The views of a scene show one set of named points, each view turned or mirrored, shifted and resized as a whole, with a little noise and some points left out.

Scene 1
View 1
k153: [ 0.80  0.36  3.74  1.86 -2.14  4.42  0.85 -2.21]
k552: [ 0.16  0.45  0.71 -0.12 -0.65  0.23 -0.93  0.23]
k686: [-0.69  0.73 -0.33  1.42  2.18 -0.28 -0.15 -0.28]
k280: [-1.08  0.75 -0.26  1.54  1.73  2.06  1.82 -1.51]
k106: [-0.77  0.54  0.39  2.34  1.80  2.69  2.43 -2.19]
k762: [-0.77 -0.29 -0.42  1.11 -0.12  3.23  2.80 -2.03]
k444: [-0.69  1.11 -1.16 -1.18  1.20  0.61  0.72  0.74]
k475: [-0.44  0.67 -2.00 -2.04  0.17 -0.55 -0.24  1.79]
k195: [-0.80  1.06 -0.13  0.45  1.72  1.74  1.67 -0.50]
k346: [-0.43  0.51 -0.59 -0.06  0.74  0.47  0.29  0.13]
k143: [-0.51 -0.18 -1.12 -0.21 -0.17  1.41  1.39 -0.42]
k934: [ 0.27  1.17  0.72 -0.63 -0.17  1.46  0.03  0.38]
View 2
k475: [ 0.29  2.40  3.49 -2.31  0.55  1.61  4.92  1.31]
k762: [-2.24  3.30  1.02  0.61 -2.32  2.07 -0.02 -1.03]
k346: [-0.43  1.20  3.03 -0.34 -0.43  2.63  2.65 -0.17]
k195: [-1.96  0.53  1.86  0.18  0.14  3.97  0.65 -0.34]
k934: [-0.60 -0.17  2.76 -1.83 -1.36  1.09  1.19 -0.58]
k106: [-2.90  0.04  1.38  2.60 -1.10  5.12 -0.92 -1.82]
k552: [ 0.43  0.40  3.88 -1.07 -2.48  0.93  2.58 -0.85]
k280: [-2.36  0.53  1.67  1.50 -0.60  4.73  0.11 -0.92]
k686: [ 0.00 -0.22  4.25  1.31 -0.47  4.70  2.94 -0.97]
k143: [-1.75  2.78  1.63  0.06 -0.96  2.44  1.68 -0.09]
View 3
k346: [ 2.32  1.56  1.05  0.73 -1.46 -1.23  1.27 -0.13]
k444: [ 1.41  1.34  1.58 -0.57 -1.79 -1.43  1.73  0.13]
k143: [ 1.95  0.72  0.48  0.16 -0.72 -1.99  1.51 -0.54]
k552: [ 3.03  2.08 -0.06  1.14 -1.96 -1.31  0.57  0.71]
k686: [ 2.70  1.94  2.53  1.51 -0.76 -0.40  1.01 -0.34]
k106: [ 1.61 -0.15  0.83  1.23  0.97  0.52  0.62 -2.05]
k280: [ 1.70  0.44  0.99  1.10  0.51  0.98  0.16 -1.66]
k934: [ 2.09  1.53 -0.40  0.34 -1.96 -0.56  0.53  0.33]
k475: [ 2.02  2.14  1.45 -0.56 -2.84 -2.59  1.96  1.04]
k153: [ 2.71  0.14 -3.45  1.95  0.01  0.82 -1.14 -1.18]
k762: [ 1.64 -0.63 -0.25  0.54  0.78 -1.05  1.02 -1.85]
View 4
k106: [ 1.08 -0.69  1.55 -1.98 -2.60 -2.28  3.18 -1.62]
k552: [-3.35 -1.03  0.22 -0.91 -0.76  1.81  0.48 -0.07]
k280: [ 0.49 -0.61  0.88 -1.90 -2.94 -1.23  3.32 -0.92]
k153: [-1.98 -2.56  0.49 -2.69 -0.41 -1.70 -0.58 -4.24]
k195: [ 0.21 -0.64 -0.37 -1.89 -3.07 -0.81  3.21 -0.70]
k346: [-1.44 -0.54 -0.16 -1.51 -2.62  0.76  2.40  0.08]
k686: [-0.46  0.09  0.83 -0.55 -1.41  0.38  2.82  1.06]
k475: [-2.76 -0.39 -1.84 -1.61 -3.58  3.10  2.50  1.25]
k444: [-1.26 -0.41 -1.44 -1.84 -3.77  1.29  3.17  0.43]
k143: [-1.57 -1.02  0.38 -2.34 -3.73  0.54  2.61 -0.90]
k934: [-1.78 -1.30 -1.58 -1.79 -2.12  0.35  1.46 -1.14]
View 5
k346: [ 0.88 -0.30  0.01  2.01 -0.60  0.92 -0.30 -1.59]
k195: [-0.44  0.10 -1.51  2.25 -0.82 -0.34 -0.73 -1.68]
k762: [-0.35  0.58 -0.90  3.96  0.82 -1.76 -1.34 -2.04]
k475: [ 1.54 -2.44  0.67  1.37 -1.48  2.22 -1.13 -1.42]
k143: [ 0.69 -0.73  0.01  3.02 -0.01  0.06 -1.10 -1.72]
k444: [ 0.50 -1.56 -0.61  1.78 -1.25  1.07 -1.22 -1.40]
k552: [ 1.99  0.39  0.36  2.91 -1.25  1.89  0.28 -1.96]
k106: [-0.99  1.97 -1.65  2.90  0.38 -1.64 -0.19 -1.91]
k280: [-0.57  0.79 -1.32  2.13 -0.19 -1.07 -0.46 -1.69]
k686: [ 0.51  0.57 -0.31  0.37 -0.41  0.60  0.82 -1.16]
k153: [ 1.22  3.48 -1.39  6.84 -0.69 -0.24  0.36 -3.52]
View 6
k280: [-0.24 -0.92  0.19  1.58  2.08 -0.82 -0.99 -0.04]
k762: [ 0.32  0.13 -0.26  2.30  3.34 -0.66 -0.57  0.67]
k686: [-0.62 -1.22  1.33  0.17  0.63  0.01 -1.83 -0.09]
k934: [ 0.38 -0.23 -0.09  1.28 -0.10  1.14 -0.07  0.97]
k444: [ 0.18 -1.01  0.10 -0.24  0.55  0.03  0.47  0.22]
k346: [-0.15 -0.47  0.70  0.27  0.69  0.43 -0.46  0.44]
k153: [ 0.49  1.08 -0.62  5.04  1.56  1.34 -1.69  1.79]
k475: [ 0.22 -0.42  0.61 -1.47 -0.23  0.93  0.94  0.65]
k195: [-0.02 -1.16 -0.23  1.26  1.40 -0.59 -0.57  0.00]
k106: [-0.25 -0.88 -0.02  2.61  2.67 -1.11 -1.72  0.02]
k143: [0.19 0.14 0.29 0.61 1.92 0.12 0.12 0.73]

In a view up to two points have been moved. Name them for each view, in the order of its rows, or write -.
view 1: -
view 2: k762
view 3: k280
view 4: k552, k153
view 5: -
view 6: -
